Points, in no order, along strands that fork, close into loops and pass close to each other.
Two points are linked if the straight distance between their rows is under 85.1. Some points are linked to none.
j_713: [ -6   0   1   6  21  20 -28 -37 -81  -4 -14 -14  32  13  36 -16  17   1
 -34  41 -54   2   9]
j_388: [  6 -30  -5   2 -14 -12  14   0  36   1 -26  10  -7 -21   9  -4  -8  19
  48 -11  -5  21 -10]
j_31: [ 15  46   1 -33 -50 -24  41  48  44 -19 -13 -10  14  34   3 -14  21 -14
 -10 -13  13   6  15]
j_534: [  1  45  10 -27 -17  18  -2  -1  23 -40 -38  33  20  14  54 -63 -20   5
  -6 -19  32  15   7]
j_663: [-13 -16  -3 -27 -10   4 -14 -19  34  -9   9 -12  -8 -49   9 -13 -14  -4
  10  -1 -48 -48 -50]
j_999: [-21  -2  -9  -4 -30 -42  -7  17 -21  21 -50  43  20 -16  14 -27  -7 -32
  25 -11  35  42   8]
j_774: [ -4 -50 -21  -4  -2 -20  28  58  -1  47 -35  24   4   6 -10  24  10  -7
  33  17  20  44  25]
j_50: [  4 -26 -25 -52   8   3  13  23 -16 -44 -50  15 -29 -11  30   8  -3  -4
  14 -36  -2   5  38]
j_559: [-19  36   8 -44 -22   2  -4  40  14 -20 -54  15   4  14  35 -34 -19 -10
 -11 -13  39  -2  11]
j_15: [ 11  12  -1  40   1 -11  30  -8 -24  -5  -6  13  24  38  22   1  47 -13
  -7  -1  32   1  40]
j_228: [ 34 -33 -26  35   4   3 -16 -62  -8 -19  34  30  13 -37  -9 -16 -12  17
   0   3 -28   5 -40]
j_913: [ 13 -42 -13  59   0 -16 -25 -46 -25  34  41 -27  -1 -18 -39  19  -1  -3
  26   5 -22   7 -32]
j_432: [ 20 -14 -12  -8   7   1  21 -16 -17 -29  -9   1  21   4  49 -13  42  22
   9   6 -46 -17   9]
j_973: [-39  -9   3   9  -6  36  21 -11  45   8 -22  -3  17 -36  -9  -3 -41 -16
   8  -8  30  -6 -23]
j_191: [ -6  -2  32 -52 -22   3  13  29  65  29  39 -27 -18   6 -28  23  17  13
  16   0 -12 -27 -26]
j_592: [ 14   8  -6   2  32  36  40  43 -17  -2  25 -57 -11  45 -34  25 -17 -12
 -27 -22   5  -2  37]
j_529: [ 31  -1 -34  30  28  -3  46  16   7  -4  28  19  10  23 -29   7 -12  -3
   3 -40  64  23  15]
j_957: [ 13  39   1  -2  -3  34  28  13  24 -38 -13 -15  11  37  -9 -13 -25  -9
 -47 -14  25  16  27]
j_84: [ 27  55   0  52 -16 -17  42   2  11   8  32  -3  41  47 -24  -7  15  -8
 -16  -2  41  17  19]
j_258: [-32 -22  33 -60 -17  -6 -49  25   8  14   3   3 -40 -30  -9  47  12  24
  16  11 -51 -17  -5]
j_148: [  5  -8 -50  -6  -4 -12  -3 -48 -72 -19  17  38  46  -9  28 -19  13 -23
 -33  -6 -12 -20 -32]
j_193: [-27  33  27 -13 -21  24 -17  62  53  11  -5   3   0   8 -32 -11 -32  -3
 -46  25  37  19  -2]
j_266: [ -9 -10  -4  47  16  -9  -9   2 -15  35 -10 -16  21  11 -39   2 -15 -23
   0  11  49  18  -2]
j_397: [ 45  20 -27   1   3   9  66 -12   8 -32  43 -17   3  27  13  -1  28  -3
  -7 -40   2 -12  21]
j_676: [ -7  27  -4 -29   6 -12 -48 -15 -65   5 -13 -29   6  -3  26 -15  15 -35
 -26  21 -40 -49 -10]
j_202: [-15  18  38  35 -23 -38 -31  -2  29  37 -11  12  15  -8 -16 -17 -14   9
  17  38   8  15 -29]
j_632: [-22  -8  -6 -69  -4  15  25  69  32 -18 -34   8 -24   0   0  15  -8  -1
  -5 -10  43   1  13]
j_363: [-11 -49 -36 -37  -4  22  25   3 -21 -23 -44  14 -22 -32  26   4 -13  -3
  16 -28 -33  10  11]
j_970: [ 10  10 -23  10  37   8  -8 -39 -81 -27  16   9  33  13  38   4  28   1
 -45  24 -28 -15  11]
j_912: [-26 -15  15 -45  -7   2  13  15  55   8  12 -21 -23 -22 -10  20   0   5
  20 -11  -3 -29 -25]
j_560: [ 26  16  -9 -12  -6 -36 -11  24  10 -27 -22  72 -15   5  34 -12  11  42
  33 -18   9  36  34]
j_507: [ -8 -13 -20 -58  22  14  21  44  11 -40 -47   7 -26   6  12   5 -16 -10
  -6 -32  34   5  34]
j_214: [ -9  27  11  28 -20  10  37  51  41  33 -11  -2  29  36  -7 -23 -10   8
  -5  15  36  26   9]
j_420: [  7  11 -15 -25 -25 -60 -78 -15 -29  27   3  43 -32 -12 -14 -20  -9   8
  21 -19 -30  21  17]
j_122: [  6 -42  -4  46 -29 -25  -2   8 -24  43 -15   5   0  -5 -21  25  17  27
  47  17 -24  51   4]
j_911: [-14   5  26  30 -30 -14 -30 -11   5  31 -27   0  10 -13  18 -16  -4  21
  26  27 -26  17 -12]
j_761: [ 14   4 -11 -20  22  23  -4 -26 -26 -36   2 -16  17   4  45 -31  22  26
 -18  21 -64 -30 -15]
j_476: [ 24 -29 -33  18 -13 -26  10 -13 -18 -18 -17  56  -3 -21  12   9   5   7
  36 -22  18  36  15]
j_836: [-17  31  -3  -7   8  15  22  50   9  15 -10 -31  -3  34 -23   6  -4 -33
 -40   1  40  -1  18]
j_417: [ 22   6  -4  10   0 -21  22  26  -2 -26 -26  60   0  29  32  -2  32  36
  14  -5  25  27  51]
j_100: [-34 -42  13 -43  11  23 -13  52  32   2 -11  14 -29 -28 -31  39 -13  24
  12   8   4   8  11]
j_307: [ 21 -38 -21  42  11   6  11 -32   3  -5   8   8   0 -17 -28   4 -28  -1
  24 -20  20  23  -7]
j_104: [ 37  -4 -28 -15  12  -7  56   6  13  -7  39 -41  -9  15  -4   5  23 -16
  16 -46  10 -24   5]
j_790: [-16 -34   8 -53  -1   9 -12  -3  37 -13  27 -25 -43 -37  -9  18   1 -10
   4  -6 -38 -59 -31]
j_520: [-18  18   5 -42  -7  -6  -8  72  21 -12 -33  25 -18   7  -4 -15 -25 -16
 -16  -1  50  13  13]
j_540: [  5 -19  -2 -33 -17   4  20  -1 -17 -33 -39  22  20   4  75 -25  44  19
  15  -7 -40  -1  24]
j_250: [-36 -19  26 -26  13  40  -7  46  28  16   7 -16 -17  -2 -35  43  -2  28
  -5  15   1 -10  16]
j_897: [ 12  19   6 -31  -3 -73 -63   7 -13  19   6  40 -27 -11 -13 -11   0  -8
  20 -12   4   7  -4]
j_483: [  6 -23  -4   7  27   9  37  33  10  38  12 -19   3  13 -30  18  -7  -1
  27 -16  28   5   1]
j_693: [ 11  25 -21 -59  18   6 -28 -15 -19 -39 -12  25 -10   2  37 -34 -15  -7
 -14 -29   2 -20  18]
j_595: [-35   9   2  -3   9   6  22  20   6  30 -13 -33  11  13 -17  11   0 -42
 -14  -4  43 -16  -3]
j_750: [ 29 -18   2  18  19 -23 -17  18  60 -11  25  50 -30  -4 -55 -21 -33   0
  18  -4  45  31 -13]
j_371: [ 37   9 -27  21  -4 -35   8 -36 -16  -7  45 -19   9  -2   8   6  44 -11
   8  -8  12 -43 -19]
j_672: [ 24  68   4   6  -8  18  26   3   7 -49   1  18  14  42  13 -11  -3  11
 -53   1  18  26  41]
j_795: [-10 -14   9 -23  28   7  10  50 -15  35  10 -49 -29  31 -23  53  24  10
   3   9 -10  -9  28]
j_965: [ 29  44  28  18 -16 -13 -10 -11  52 -19  33  -1 -14  19 -19 -24   3  20
  -6  -6  -5   4 -11]
j_156: [ 25 -16 -23  14  16 -23  36  49 -16  -8 -19  28   4  39   8  17  46  15
  19 -16  38  34  61]
j_799: [  9  -7   3 -27  18   5  -6   7 -18 -16  -9 -37 -27  11  10  21  13  -8
  -7  -8 -10 -16  16]
j_956: [-30  19  13  -8  -5  -5 -24 -14 -47  28 -18 -41  16 -15  13  -3  17 -50
 -23  24 -10 -41 -16]
j_340: [-17  10  -9 -69  -9  -9  17  23  -5  -9 -13 -42 -20  -3  27  22  29 -43
 -11 -23   3 -57  -6]
j_47: [ 36  13  -9  70  23  -7  14 -24 -22   7  58  -1   8  36  -9  36  30  35
   2   2  12  -1  19]
j_394: [ 32  11 -21  44  19  -5  44 -19 -34 -13  37   5  16  47  10  29  33   2
 -13 -13  31 -13  34]
j_971: [ 27  28  23  40  -1 -19 -19 -32  47 -24  34  29  -8  -7 -15 -29 -14  20
   3  -3  20   8 -25]
j_302: [-27 -27  -7  -9 -31  19   4  -9 -12  13 -29   7  -4 -47  20 -19 -17  -2
  11   7 -46  -1 -30]
j_448: [-44 -17  26  -4  -9 -12 -42  28  32  52  -2  42 -10 -41 -49  15 -15  -1
  26  40  -6  36 -23]
j_637: [  6  14  14  37 -12 -17 -54 -47 -11   1   2  45   7 -15   4 -23 -28  18
   9   5 -11  37 -12]
j_927: [-43 -45  19 -46 -11  25 -26  27   4   2 -21  12 -40 -45 -17  46 -14  26
  16  -3 -45  12  12]
j_440: [ 32  10  -2  59   3 -51 -15 -19 -15  13  47  16  -4  25 -15  38  41  23
  10  10   9   4   5]
j_144: [  5  -4 -12  32  21  18  42 -20 -26 -30 -13  45  33  29  42  -5  22   6
 -22  -5  35  24  49]
j_444: [  8  43  29   3 -37  11   9   1  55 -11  13 -36   6  24   0 -28 -12  10
 -19   3 -13 -14 -17]
j_231: [ 15  -6  -7   0  18  -6  41  62   7  31   5 -17   1  46 -20  13  21  -6
  12  -9  28  18  38]
j_623: [-12  19  11 -15   1  27 -18 -24   7 -23 -44  20  18  -6  49 -53 -44   0
  -9  -9   6  16  -4]
j_112: [-47  -9  23  -2 -25 -13 -35  37   6  66 -35  40  11 -30 -22  18   2   6
  26  50   2  39  -5]
j_290: [-13   7  -4   3  -4  40   9  74  57  13  -3  11  -8  16 -27 -10 -41   6
 -23  18  50  34  18]
j_23: [-28 -30  32   0  15  33 -19  15  27  22  14 -30 -24  -4 -28  49  -5  37
   6  12 -39 -15   7]
j_963: [-13 -21  25  -5  20 -10 -26   6   6  32  21 -31 -32  -8 -33  48   5  -2
  15  10 -32 -16 -14]
j_305: [ 41  21   7  28   9  37  38 -23  15 -13  44 -37  12  30   7 -14  17  43
  -4  -6 -34  -5   0]
j_892: [-17 -41  16  10  -4 -14   4 -24  36  55  30  -9  -9 -38 -38  26 -12  -7
  47  10 -16  -5 -40]
j_98: [-48 -27  11 -13  -6  31  -8  -9  48   2  -8  15  -5 -65 -34   0 -50 -24
   2 -13  10  -2 -28]
j_449: [ 39  54  12  10  -4 -34  -5 -17  25 -32  49   6 -32  21 -10   3  26  27
 -19  -9 -13  -4   2]
j_267: [-52  19  21 -26 -42  24 -27   2  -2  18 -52  18  20 -35  43 -28 -24  -2
   9  12 -17  -9  -1]
j_853: [  4  32  -8  10   4   0  13 -28 -15 -11   5 -48  21  15  16 -31  27 -44
 -28   6  11 -40 -23]
j_369: [  8  15 -30 -19  50  12   1 -26 -63 -51  22  28   8  10  54  -4  12   4
 -49   3   0  -4  27]
j_243: [ 14  36 -19 -40  29  -3 -17 -10 -45 -49  11  16 -11  17  49 -15  25   0
 -29 -12  -8 -22  33]
j_28: [-18 -34   3  32  17  25  31  -5   4  41  11 -31  18 -11 -19  17 -27  -8
  28  -9  11  -7 -16]
j_684: [-22 -18  15 -17 -24   1  24  10  53  24  -5  -9   2 -19  10   9  -4  27
  46  -8  -9  -8 -21]
j_366: [  7  25   0   1 -32  -1  57  39  44   5 -19  -7  27  40  11 -25   9   4
   4 -15  30  16  21]
j_452: [ -1  48  33 -33 -34  26  -7  15  34 -34   5 -26 -10  28  13 -21 -25  10
 -42   0 -13 -18  -9]
j_596: [-42  10  33 -49 -26  51  -9   8  54 -13   5 -26   7 -31 -17   5 -13  10
 -17 -17  24 -32 -18]
j_288: [ -1  19  25  10   6 -34 -53  -9 -42  20  -5 -20 -15  14  -8  16  19 -12
  -8  24 -15  -5  -1]
j_162: [-26  -8  19 -42 -27  17   4  14 -29  -5 -65  18  15  -1  68 -22  19   7
   5  -2 -41  -3  32]
j_620: [-40  -7  22 -42  -1 -14 -16   7  14  52   7 -19   6 -35 -28  42  28 -35
  17  18   5 -26 -33]
j_903: [-62  -2  13 -35 -41  29  -3  25 -24  13 -63  16  15 -28  42  -1  -1 -15
   2  -8 -16   0  18]
j_146: [-20  -9   0  15 -41   7  -7 -30 -14  21 -19   1  22 -39  27 -37   3  -6
  12  23 -45 -20 -53]
j_710: [ 19   2 -25  21  39 -15   4  31 -38 -16  -6  23  -4  33 -19  29  28   2
 -12   0  47  26  57]
j_239: [ 24  21  -5 -47 -27 -24  29  54  59  -9   7   5 -26  19  -9  -4   7  -3
   6 -19  23   8   0]
j_817: [ -9  15  18  65  26  17 -15 -11  -7  23   3 -25  16  19 -35  -1 -27  -5
 -15  26  23  16  -3]
j_509: [  8  18 -11 -25 -18 -21 -72 -32 -18   9  -9  60 -24  -5   8 -38 -14  31
   3 -21 -39  26  38]
j_342: [-16  11   4  11 -25   8  17 -27  15  15 -12 -30  33 -27  28 -35   6 -16
   8  18 -14 -48 -51]
j_126: [ 30   7 -21  17  12 -15  13 -20   7 -34   5  46  -3  -4  15  -3  -4  13
  13 -18  35  13  13]
j_218: [ -1 -34   7  45 -32 -40 -34 -30 -21  46  18  -8 -11 -24 -38  16  -4  -3
  23  17 -25  23 -41]
j_427: [-16   4  14  26 -16  20  17 -25  40  19 -11 -17  30 -20  10 -31 -22  -3
  17  13   9  -9 -35]
j_446: [ 43  59   9   0  -7  -4  21   7  28 -51  30  19 -14  30   8   5  14  37
 -27 -11  -4  12  31]
j_176: [ 17  -1  -9 -12   2 -14   2 -14  24 -24 -17  15 -11 -17  15 -11  -8  -9
  21 -30  18   4  -9]
j_375: [-22 -53 -18 -27  -5 -13  46  18 -22  40 -21 -28   8  -9   9  28  32 -43
  25 -17  -4 -19  10]
j_471: [-31  -5  20 -13 -45 -42 -26  38 -10  52 -39  29  -4 -19  13   9  19  14
  43  27 -23  37   0]
j_229: [ 12   1 -20  27  39  44  33 -37 -12 -51  12  30  18  26  28  -1 -14  19
 -25   0  30  28  32]
j_775: [-28   7  23 -43 -13 -49 -69  13   9  31   8  35 -29 -24 -25  -6 -32 -26
   7   1  -7  -5 -18]
j_241: [ -7 -15 -10  19 -13 -34  -8   6 -11  19 -35  19  17  -8 -20  -2 -10 -27
  15   2  39  37  -1]
j_506: [ 21   5  14  27   1  23  27 -25   4  10  18 -49  28  29  29 -27  38  27
   3  16 -48 -36 -15]
j_717: [-43  44  35 -44 -41  22  -7  23  32  -8   3 -31  -3  -5   3  -2  -7   2
 -35   7   9 -34 -10]
j_422: [ 39 -11 -22  13  -6 -55 -24 -44 -29  -1  40   3  -4 -30  -5   9  40 -14
  22   3 -21 -31 -32]
j_689: [-18 -28   9  19 -24  -1   5  -2 -43  29 -37 -17   3   1  22  14  29  17
  27  28 -52  12  20]
j_886: [-13  -7  -4 -12   0   7 -16 -17 -79   6 -28 -16  20  -1  37 -21  32 -21
 -17  20 -60 -25  -4]
j_571: [ 34  60  18  -4 -18   1   2 -24  13 -39  20   0  15  19  50 -40  33  33
 -17  13 -32 -12 -11]
j_536: [  9 -48 -18  68 -18  -3   2 -32 -38  42  17  -7  20   5 -20  26  10  13
  45   7 -22  35 -13]
j_318: [ 10  -8 -18 -32  16   0  28  11  -9 -10  11 -59 -18  13   1  24  25 -33
 -10 -27  -1 -40   1]
j_728: [-32 -14  26 -46 -13 -32 -59  21   4  14   7  26 -49 -32 -20  19 -22  -3
  16  -4 -43   6 -12]
j_199: [  1  -3  22 -15   8 -14 -15  29  51 -15   2   9 -35   6 -29  -1 -24   8
   3   0   3   9  -9]
j_163: [  0  26 -17 -41 -10 -22 -50 -18 -29  -8 -14  33  -8  -9  37 -41  -8   0
   4 -24 -25   0  20]
j_453: [ 14  16 -37   0   9 -12  -8 -49 -46 -34  24  52  37  -9  47 -24  -4 -11
 -26   1  16 -23  -6]
j_893: [  1  37  11  35  -2  29  22  20  37  -5 -12  -8  18  34 -12 -32 -32  15
 -24   4  29  29  13]
j_856: [-45  24  20  -4  -4  -2 -17   5  -8  20 -16 -29  10  -8   2   9   1 -29
  -8  19  11 -18  -9]
j_124: [-23   3  26  17 -43 -34 -14   5 -24  43 -40   4  19  -2  27  -2  36  -2
  28  30 -25  14   3]
j_463: [ 21  30  14  33  19  30  29  21  -3  15  36 -56   6  49 -34  14 -11   9
 -18  -4 -12   2  29]
j_213: [ 24 -28 -10  22  49  29 -16 -40 -37 -22  17 -13 -11   0 -11  18 -14  14
 -20  11 -27  14  14]
j_120: [ 33  23  -1  49 -12 -28   5 -32  22 -17  24  43   7   0   8  -6  11  23
  14   0  34  10 -11]
j_268: [ 27   1   4  -5  23  27   6 -26  34 -31  41 -31 -24   3 -14  -9  -8  12
 -12 -19 -17 -23 -12]
j_429: [-22 -28  27  25 -15 -41 -47  -4   7  46   4  21 -24 -30 -48  14 -26  -9
  21  24 -11  36 -34]
j_54: [ 39  23 -23   6   7   8  63 -27  -2 -48  39  18  10  21  48   1  40  16
 -28  -5  -2 -20  15]
j_61: [  7 -50  -4   6  45  52  -2 -36  -9 -21   8 -27 -25 -16 -11  14 -33  22
  -8   5 -54  -2   8]
j_359: [-11   8  16  -1   4  55   2 -22  49 -38 -30  10  13 -13  30 -52 -61   9
 -15   2   7   9 -22]
j_338: [ 12 -10  22  -4  29 -43 -59  19   1   7  19   9 -42  -6 -55  15 -14 -11
   7  15  -1   9  -1]
j_521: [ 40 -30 -37  31  20  10  15 -53   5 -24  41  18   7 -25 -10  -3 -13   3
  15 -20   8  -7 -25]
j_766: [-27 -48 -33 -23 -12  32  11 -17 -29  -3 -25   9 -31 -46   8 -15 -24 -10
   6 -20 -45   8 -24]
j_442: [ 41 -13 -15  50  11 -36 -16 -37 -41  -5  42  41 -16   0  -2  50  20  31
  15   9  -2  12  12]
j_419: [-40   1  23 -76 -24  28 -20  28  -7 -22 -27 -17 -15 -16  31  16   0  26
 -13  -4  -9 -42  14]
j_170: [-11 -55 -26 -39 -15 -18  44  30   4  11 -41  -1 -10 -12  16  28  17 -15
  45 -28  -2   9  16]
j_403: [ 24  64  12  58 -17 -10  13 -27  -5  -9  30  -5  38  40   3 -25  19 -16
 -35  10  30  -2  -3]
j_872: [-33 -24   3 -35 -12 -14  23  15   9  54  -7 -22   9 -22  -6  41  39 -28
  34  10  -2 -16 -13]
j_19: [ 29  16 -13  27  12 -18 -16 -41 -41 -22  35  49  -7   7  33  22  19  18
 -18  14   0  -6  13]
j_640: [ 11 -10   5 -12  41 -10 -29  32 -39   1 -11 -34 -42  27 -21  43  21   5
 -13   9 -19   0  31]
j_558: [  0 -19  -4  -7  26  48  18 -14  13 -16  13 -47  -9 -15  -4   1 -18  -1
 -14 -10 -22 -49 -22]
j_136: [-56  -3  13 -26  -6  48  18  21  37  -3 -26  -8  12 -22  -9   9 -27 -11
  -6 -12  37 -13   0]
j_451: [ 42 -10 -17  20  47  20   0 -50 -15 -42  48   6  -5   2   3   9  11  27
 -21  10 -21 -10  -3]
j_133: [ -8   2  19 -41   4  26 -23  12 -10 -18 -32 -21 -20   0  36   3   0  26
 -10   1 -33 -15  15]
j_992: [ 14  -2 -22  10  22 -10  -1 -36 -66 -21   1  -8  27   7  28   2  34 -33
 -24  -1  10 -20  13]
j_697: [ 20  35 -26   9  19 -28  -9 -38 -46 -32  38  50 -11   6  30  10 -11 -12
 -30  -5  31 -20   7]
j_152: [-13 -20 -30  -4  16  22  -2 -46 -56 -12 -12 -15  30 -24   6 -33 -12 -22
 -31  16 -47 -18 -49]
j_879: [ 13   2  -1  17  40   6 -14  28 -38  -8 -17 -12 -18  38 -22  25  12  10
 -16   9  18  29  47]
j_931: [ -5   2  33  12  23 -30 -55   5  -7  31  25 -28 -33   4 -43  29  11 -11
  -8  30 -10 -16  -7]
j_807: [ 20   1  -3   5  16 -53 -35  -4 -14  -3  10  19 -26  -7 -19  10   5  -4
   7  -6  15  11  -2]
j_712: [-11 -15 -51 -12 -17  -5  -4 -41 -78  -2 -10  13  31 -26  11 -49   5 -33
 -19 -12 -40 -15 -62]
j_455: [ 32  18 -15  15   2 -21  15 -36 -26 -10  22 -31  33  12  17 -20  58 -15
  -8   7 -11 -57 -28]
j_347: [-47  21  18 -26 -34  -2 -17  19  28  18 -44  21  13 -32  18 -13 -20 -14
  17   6  14   6 -16]
j_499: [-12  33  32  42  10  37   1 -14  15  -3  -6 -26  19  24  -1 -23 -30   9
 -28  18  19  14   2]
j_168: [  9 -55  -7   1  35  43  16 -33  24 -16  14 -24 -21 -32 -18  -1 -36  12
   6 -11 -46 -29 -22]
j_96: [-31  15  37 -37 -17  -5 -11  18  45  53  31  -6  -4  -9 -40  30  27  -9
  15  17   6 -19 -42]
j_588: [-28 -39  -7 -13 -11  11   5 -25  36   5   5  -4  -7 -67 -18  -5 -33 -28
  20 -17 -21 -31 -47]
j_898: [ -5  -6 -10  30  29  18  -8  45  31   3 -18  21  -5   7 -31 -17 -45 -16
 -17   6  63  43   9]
j_77: [  4  12  10   7  28  59  10 -32  35 -51   0  -4   4   9  14 -38 -47  13
 -37  -8  14  15 -10]
j_976: [-37  -4   1 -33 -37 -27   9  25  16  21 -52  39  21 -29  22 -25 -22 -36
  32  -6  37  17 -10]
j_768: [ -7 -50 -25  36   7  34  22 -31  -4  10 -10  -9  12 -29 -15   0 -43 -11
  12  -8   0  13 -16]
j_391: [  2 -20 -26 -30  28  28   8 -31 -26 -40 -12 -14  25 -16  23 -30  -8  -6
 -28   3 -52 -31 -35]
j_76: [ -3 -49 -12  35  23   6   9   3 -61  28 -13 -31  -1  16 -26  37  11 -12
   8   9   2  13  31]
j_33: [-12 -39  -9  16  -5 -12  -1  -4 -76  23 -28 -12  -7   3   5  24  29 -10
   8   9 -25  27  24]
j_438: [ 33  48 -16 -20 -12 -10  23 -24  16 -50  32   7   3  16  43 -26  45  14
 -17  -5 -17 -32  -7]
j_601: [-10 -23   8  63   0   8  13  18  22  38 -33  13  32   3 -20 -11 -34  27
  35  21  30  51   4]
j_261: [-30 -25   6  20  25  16 -14  21   0  22 -22  -2 -12 -13 -35  28 -30   0
   0  15   4  16  16]
j_736: [  5 -28  -8  28  40   2 -13  15  32  -5   4  25 -24  -2 -52  -7 -53   0
  -2   0  35  39   4]
j_332: [-30  14   5 -73 -12   9  -2  33 -13 -14 -34 -16 -15  -7  28   8  -1 -17
 -17 -23  12 -45  14]
j_270: [ 24  10  11 -34  -8   0  10   7  56 -32  52 -35 -38  12 -30   1 -18 -14
 -20 -29 -11 -26 -15]
j_556: [ 23 -12 -24  31 -12 -27 -28 -48 -27  -2  19  16   6 -32  -8 -15   1 -16
  13  -3 -14  -6 -41]
j_324: [ 10  52   6  23 -27 -12  24 -20  12   7  16 -43  33  29   5 -32  26 -37
 -27  -2  20 -16 -13]
j_56: [ 23  17  -3 -68 -23 -19  29  37  58 -18  26 -24 -28  19 -31  13 -12  -7
 -18 -28  12 -17  -9]
j_8: [  6  -8  19  54  -5 -13 -12   0  42  27  -1  19  21   7 -26 -20 -23  23
  28  20  32  38 -17]
j_754: [ 13  20   9  39 -11 -45 -38 -32 -43  21  11 -24  18   3   0   1  30 -20
   4  26   8 -12 -17]
j_771: [ 39   3   1  46  32  29  11 -45   6 -20  58  -6   3  20   2   8  16  53
  -6  14 -37  -5   3]
j_358: [ 10   0   8   5  -1   6   9 -11  11  15  23 -56  -4   3  15  10  26  15
   8  10 -38 -46 -20]
j_737: [ 17 -63 -36  36  28  15  33 -14 -54  22  14 -26  14  -3 -26  32  -5 -17
  28 -23   5  10  17]
j_244: [ 12   0 -17  33  -3 -24 -35 -40 -68   8   5 -21  27   1   1   2  24 -50
 -19  11   6 -19 -19]
j_958: [ 11   9 -10  21 -25 -32 -25 -23 -22  -2 -16  46   5 -24  17 -18  -5   6
  27 -10   0  35  -4]
j_447: [  7  32  22  26  27  13 -12   0 -18  19  30 -66 -15  40 -38  21   8  -1
 -35  12 -11 -12   5]
j_272: [ 30 -19 -16  49  23  -8  21  -9  23   4  41  22   4   3 -33   9 -16  21
  30 -24  44  23  -7]
j_121: [  3   0  -7   4  33  48   9 -20   1 -50 -18  -7   9  17  23 -17 -21  16
 -25  -1   6  21  20]
j_147: [ 13  -4  15 -34 -10 -19 -19  32  10 -15 -31  25 -27   2  22   2   2  42
  29  -7 -15  24  25]
j_567: [-21 -41  -9  28  -5  -2  28  46  18  47 -38  29  26  -4 -14   1 -16   5
  37  18  32  45  13]
j_20: [ 14  15  36  46  -4 -30 -54 -41  26   0  26  38  -5 -18 -19 -32 -30   1
  15   9  -2  13 -28]
j_946: [ 33  23 -14  19   6 -11  53  44   2  10  27  -3  21  46 -33   3  11  -3
  -4 -17  41  25  36]
j_928: [-17   0   0 -29  19  51  32  52   8   3  -8 -39 -13  23 -20  35 -21  -9
 -26 -17  25 -10  31]
j_942: [-29  28  14 -21  -8  32 -10  67  21  19   3 -20  -6  15 -41  19 -13 -14
 -50  29  34  -2  15]

A piece is two or more points that can be reached from each other along the links. Count, over all rows, the pieces, the separate loops (a circle has one, a figure eight two, a Y none), the forks (points with three links) and the tips (points with one).
pieces | 5
loops | 8
forks | 16
tips | 10

A tip is a point with one link. Name the tips that can be reached along the links from each point below, in the order of the rows.
j_736 | j_750, j_447
j_971 | j_170, j_358
j_448 | j_774, j_122, j_737
j_318 | j_795, j_571, j_147
